Points on a hilly landscape, in no order, each with its height.
A ball rolls from a point to whichever of its 2 nearest points has the largest drop for the distance, and stops where none of them is lower. Distance is the straight distance between rows; heights are no part of it.
Nivus h=497: [141 101 153 136 134  97 107  83 121  77 124  89 117 113 151  89 126 154
 137  99  48]
Lofe h=798: [141  95 104 173 164 129 125  98 155 131 110 178 126 165 152 127 110 145
 122  89  63]
dem h=691: [ 70  91 108 126 156  72  87 107 153 143 145 100 140 113 154 129 136 131
 149 111 103]
pilu h=294: [143 214 122 115  88 155 124 171 119 163 200 179 160 155  72 139 102 102
 122 167 143]
rura h=806: [117  87 139 189 161 130 134  86 124 149  71 132  91 139 150  92 157 119
 127  96  89]
gema h=708: [ 94 187  92 105 121 100 110 129 133 103 116  93 157 103 140 138 164 106
 162 198 162]
Kelut h=350: [ 76  40 101 164 176 114 103 111 133 143 125 102 105 129 166 108 154 171
 154  90  44]
Toniv h=191: [149 166 123 137 109 174 139 141 142 153 154 169 106 168  98 125  99 119
  99 138 174]
pubof h=404: [146 178 144 115  88 136 177 187  89 156 162 168 165 120  66 132  93 151
 104 172 123]
lemi h=272: [159  92  96 112 116 150  96 129 141 142 164 108  98 115 127 151 150 116
 153  57  74]
Vefe h=206: [140 149 147  97 109 135 143 155  90 168 203 120 157 141  57 147 144  84
 107 127 182]
mavu h=311: [121  80 113 119 132 169 137 171 137 150 109 141  85 142 158 156 125 140
 104  89 142]
pav h=476: [ 82 192 119 144 145 129 130 120 155 119 131 160 133 170 172 132  82 131
 153 122 100]
rabe h=429: [ 78 200 141 134 119 119 190 175  84 166 129 157 171 109 107 120 110 129
 132 183 138]
bugo h=173: [160 147 131 123  93 203 117 139 152 149 172 165  91 173 115 146 108 117
 110  97 160]
Vog h=232: [129 189 121 145 124 143 151 129 131 151 123 172 135 155 100 111 106 113
 110 163 164]
Bufet h=253: [121 190 144 114  81 187 134 166 115 167 220 171 137 160  88 130  88 127
 117 131 140]
Lep h=437: [ 57 107 189 143 172  89 158 108  94 156  68 130 173  94 152 109 117 152
 140 169 135]
pabab h=151: [159  70 125 118 114 119 116 129 116 119 128  57  80 103 104 134 176 107
 109  93 137]
mita h=242: [185 127 152  87  97 166 125 159 108 102 175 128 128 104 110 154 127 115
 123  73 118]
zat h=793: [132 101  70 138 139 145 103 104 183 123 129 151 107 154 164 151 112 145
 151  89  61]
Mapu h=223: [160 137 106 136 122 136 137 140 139 126 119 184 123 136 125 137 109 122
 129 113 115]
giga h=801: [110 121 108 131 138  85 115  68 154 125  93 131 168 126 112 123 159  94
 125 206 180]
Fif h=269: [177 148 144 111 104 166 122 146 120  83 182 148 136 138 127 144  92 154
 131  75  92]
bisan h=379: [ 68  71 124 175 174 119 109  69 136 109 110 104 118 141 193  88 137 177
 172 109  12]
posu h=339: [133 126 154 153 150  96 146 101 136 117  75 182 155 125 122 108 100 151
  91 184 149]
lave h=505: [128 165 116 138 149  97 112  81 124  85  65 121 152  97 139 108 154 101
 151 203 114]
popu h=197: [129 140 161 100 103 189 178 196  78 161 183 149 130 140 109 143 104 139
 122  70 118]
Dosuz h=257: [176 135  86 101  92 160 151 168 130 127 129 144 144 140  75 153 177  87
 106 177 197]
mapiz h=360: [140 153 186 115 109 152 147 134 104  85 149  93 107 150 119 108 106 140
  92 145 201]
mir h=657: [ 49 117  94 141 179  89  99  93 157 143 108 123 132 111 180 123 124 124
 153 128  90]
vetom h=557: [165 131 161 105  93 124 160 174  72  97 126  96 127 105 116 146 165 120
 115 137 154]
lozes h=270: [156 117  86  87  92 140 120 175 126 150 139 129 135 120  99 172 180  72
 125 140 169]
duk h=231: [121  94 116 119 122 120  90  99 159 109 118  67  81 115 163 123 152 144
 131 139 150]
Ludev h=295: [161 131 146 148 123 111 142  98 147 103 107 160 139 146 117  94 108 138
  96 156 151]
fomi h=212: [121 132 197 159 140 112 175 124  64 135 126  92 134 117 144 112 114 126
 140  76  89]
pid h=280: [156  87 102 101 119 178  84 122 133 108 193 100 101 122 154 169 125 136
 142  40  73]
Gedi h=321: [143 132 190 162 120 139 159 111 129 113 111 150 126 165 118  85  88 158
 100 138 151]
bano h=359: [113 225 139 126 104 136 160 171  94 153 176 160 162 135  76 112  99 129
 129 186 127]
Dilin h=163: [153  56 123 133 135 123 105 134  97 118 150  36  69  99 116 118 173 135
 128  77 105]
Tera h=162: [205 136 135 112  82 208 120 135 132 130 164 135  84 156 100 148 131  99
 100  96 189]
fafa h=391: [107 133 137 142 147 121 166 127 138 127  75 185 163 124 103  96  98 160
  94 223 181]
runap h=314: [130 126 150 132 138  83 127 113  93 130 129  88 137 106 104 119 159  88
 137 119 137]
fivop h=477: [ 94 138 111 108 108 154 155 189 150 136 153 168 146 133 121 131  73 177
  99 173 152]
Gidor h=517: [156  99 148 116 121  85 113 126 112  78 146 106 132 104 132 128 126 155
 125 100  90]
sapa h=341: [148 125 186 139 118 139 154 118 112  97 149 113 109 163 121  99  90 162
  89 112 173]
vitib h=368: [110 180 148 138 138 127 143 134 121 126 144 171 154 163 147 121  73 143
 141 102  65]
mege h=739: [130 151 114 126 131  88  78  70 175 118 168 107 137 146 127 133 122  99
 135 109 126]
bemut h=533: [145  82 156 119 131  92 152 169 113 102 121 150 150 111 131 132 117 171
 121  96  86]
lage h=550: [167 173  88 163 153 112 120  75 129 113  49 158 157 103 111 122 168  90
 140 199 118]
Dori h=573: [164 191  88 147 126 119 115  86 144 110  75 137 163 129  98 137 175  83
 146 214 168]
tos h=592: [ 67 169 104 138 162 116 109 100 143 140 115 126 127 121 171 124 111 117
 156 126 103]
Tabe h=589: [186 160  91 122 105 126 113 111 150 101 104 130 137 151  92 148 171  95
 138 168 157]
Zados h=249: [173 167 164 125 115 128 145 161  83 139 167 159 153 131  88 141 127  97
 139  86  91]
nefa h=152: [207 103 120 109 101 165 128 133 105 132 130 117  85 135  89 158 158  78
 102  93 169]
kelu h=337: [107  33  83 147 151 113  88 118 161 145  98 115  93 115 144 115 143 174
 131 102  77]
Fimog h=784: [117 148  68 137 127 129  90  82 207 137 132 135 103 156 178 142 120 129
 150  98 107]
dev h=277: [155 102  44 100 109 128  84 142 174 124 117 120 110  90 148 173 160 130
 155 126 102]
guko h=316: [122  71 107 129 149 102 118 161 144 139  99 146 128 106 130 141 143 153
 115 122 130]
pegu h=802: [136  92 106 181 167 112 106  85 160 150 101 141  88 153 147 113 138 127
 128  91  82]
barup h=344: [ 70 108 151 146 167 112 145 113 113 143  78 142 146 110 170 103 114 148
 144 133 102]
tabut h=470: [106 122 110 151 137 110 102  83 132  99 121  85 109 115 165  96 133 139
 168 117  58]
fel h=213: [178 144 124  87  90 149 117 161 128  84 162 119 131 113 113 156 133 122
 135 128 144]
Filar h=297: [107  74 147 132 149 145 140 150 140 148 131 148 112 175 154 132  97 161
 102  92 129]
Dazi h=265: [144  84  45 109 112 112  68 101 203 137 137  86  95  96 148 147 143 162
 157 115  86]
bunef h=551: [151 111 168 101 106 128 173 196  71 126 119 111 139  95 111 134 133 149
 118 119 141]
rikos h=726: [131  99 122 126 130  92  86  78 158 127 176  85 117 141 115 126 136 115
 128  85 116]
pag h=816: [ 94  96 126 148 158  94  96  33 152 154  74 109 134  98 132 119 158 110
 132 206 160]
bilaz h=174: [117  48 137 140 151 127  90 107 113 113 155  31  63 123 137 104 148 157
 134  69  84]
buko h=252: [134  97  77 125 108 113  72  71 181 119 118  48  73 103 147 106 147 164
 156 136 102]
ziro h=329: [154  24 111 125 134 113  94 147 168 135 120 126 111 110 126 141 161 165
 115  94 102]
bogib h=208: [140  96 105  89 113 146  95 134 173  94 131  82  88 124 151 157 138 151
 112 116 170]
puluz h=271: [ 86 117 183 152 158 121 166 117  89 144  92 116 124 120 180  87 126 137
 145 105 103]
kad h=354: [ 98 100 140 136 137 105 170 160 101 169  77 139 147 103 122 127 145 129
 125 150 165]
Gev h=194: [153 130 109 118 116 174 112 135 157 140 146 170 111 150 143 157 104 102
 123  78 121]
rati h=275: [143 183  86 142 137 126 136 138 145 131  91 196 151 132 112 135 109 114
 118 158 126]
fatut h=712: [ 91 108 139 117 139  99 103 126 133 138 159 113 136 136 137 123 110 119
 127  91 120]
niv h=668: [ 91 174 110 121 132 111  90 102 149 112 108  95 131 114 178 126 144 102
 167 164 128]
vugi h=485: [ 70 165 159 129 133 124 185 177  99 163 134 159 168 123 133 117  87 157
 131 142 126]
mufa h=244: [126 133 195 167 148 131 203 139  86 132 127 136 140 168 144 101 104 153
 139  62  73]
tulu h=387: [128 158 167 124 109 147 146 101 119  99 125  97 103 153 121 103 139 115
 105 176 238]
mitiv h=182: [146 124 124  92 107 162 120 156 137 108 151 108 104 126 124 150 137 123
 108 123 180]
sisa h=332: [109  59 139 136 160  98 143 173 116 175  84 149 152  98 127 145 138 156
 109 120 137]
sudi h=296: [130 110  65 115 138 111 110 152 152 143  97 149 132  96 133 163 146 118
 131 142 117]
kavi h=264: [118 149 146 111 127 107 133 131  93 148 160  95 145 134  88 129 149  76
 126 104 171]
kolig h=365: [129 148 144 124 120 145 126  99 141 105  90  90  93 132 148 113 159 108
 121 173 198]
neme h=764: [132 174  86 135 140  93  86  66 207 123 120 135 134 157 144 136 117 123
 139 136 136]
dezu h=541: [ 71 173 135 109 120 124 154 177 127 107 145 147 148 122 142 126  78 164
 137 174 146]
midu h=439: [ 96 146 142 133 152  95 128  94  90 131  66 114 152  76 144 104 168  96
 163 170 112]
bobin h=426: [102 107 132 165 162 117 107  47 133  98  87 115 114 111 174  82 132 156
 166 144  31]
Segi h=320: [160 198 136 116 113 137 100 145 110 118 173 144 153 141 108 148 125  86
 156 119 112]
nuzu h=441: [ 89 153 107 130 139 139 170 168 143 155 111 191 169 125 113 127  84 171
  94 199 162]
nak h=543: [148 102 154 122 131 120 172 185  97 111 100 162 143 107 119 127 107 153
 109 124 122]
Gub h=304: [128 146 158 130 130 141 141 134 118  96 167 143 136 159 145 132  99 142
 126  80  88]
sikad h=291: [133 170 132  97 111 109 111 139 129  91 163 117 156 132 112 147 121 114
 141 138 130]
Leze h=736: [ 91 174 130 107 116 108 135 154 114 114 134  95 171 123 129 130 138 108
 137 205 193]
zifa h=372: [102 132 143 130 147  84 145 122  88 128  89 118 147 102 121 116 141 105
 139 153 154]
ruzuv h=241: [157 137 115 103  86 157 156 167 105 153 172 141 162 153  38 142 156  82
  92 170 195]
Fesez h=830: [ 73  82 149 137 163  97 103  61 133 132  87  90 128 100 160 106 148 130
 134 179 160]
mal h=215: [172 155 172 118 101 167 180 186  73 139 157 156 145 119 104 143  95 127
 129  95 108]
devi h=259: [200 104 114 107 111 149  94 137 124 129 166 110 121  97 107 155 160  94
 137  69 101]
vefu h=772: [ 76 158 130 122 139  79 135 102 135 121 113 134 186 126 124 120 125 115
 138 209 187]
Fuge h=273: [110 110 163 160 145 141 171 143 112 143 106 170 129 165 138 114  94 168
 109  85 105]
rutav h=137: [164  80 155 125 127 130 135 135 103 145 137  91  93 132  89 133 155  97
 101  85 159]
Sur h=340: [108 131 134 143 129 159 136 124 133 126  83 122  92 130 172 108 130 124
 130 151 169]
lidu h=221: [121 183 156 105 104 199 145 170  92 165 216 137 130 142  99 152  90 112
 130  86 131]
Raziv h=322: [134 124  97 134 126 168 129 133 156 131  90 132  76 142 168 138 138 127
 110 119 158]

Call two points neighbours if one is among the 2 nearest of the other. Go from one point of each pair to the other, from neighbour to neighbour, staying as low as possible. Name the highest point that can't be avoided.
mitiv, popu -> Segi
mitiv, Vefe -> lozes
Ludev, fomi -> tulu

Where does a ball stop that starts at each point below?
guko -> mitiv
rati -> rutav
Raziv -> fomi
Dori -> Vefe
dezu -> Ludev
Vog -> rutav
bunef -> mitiv
pav -> mitiv
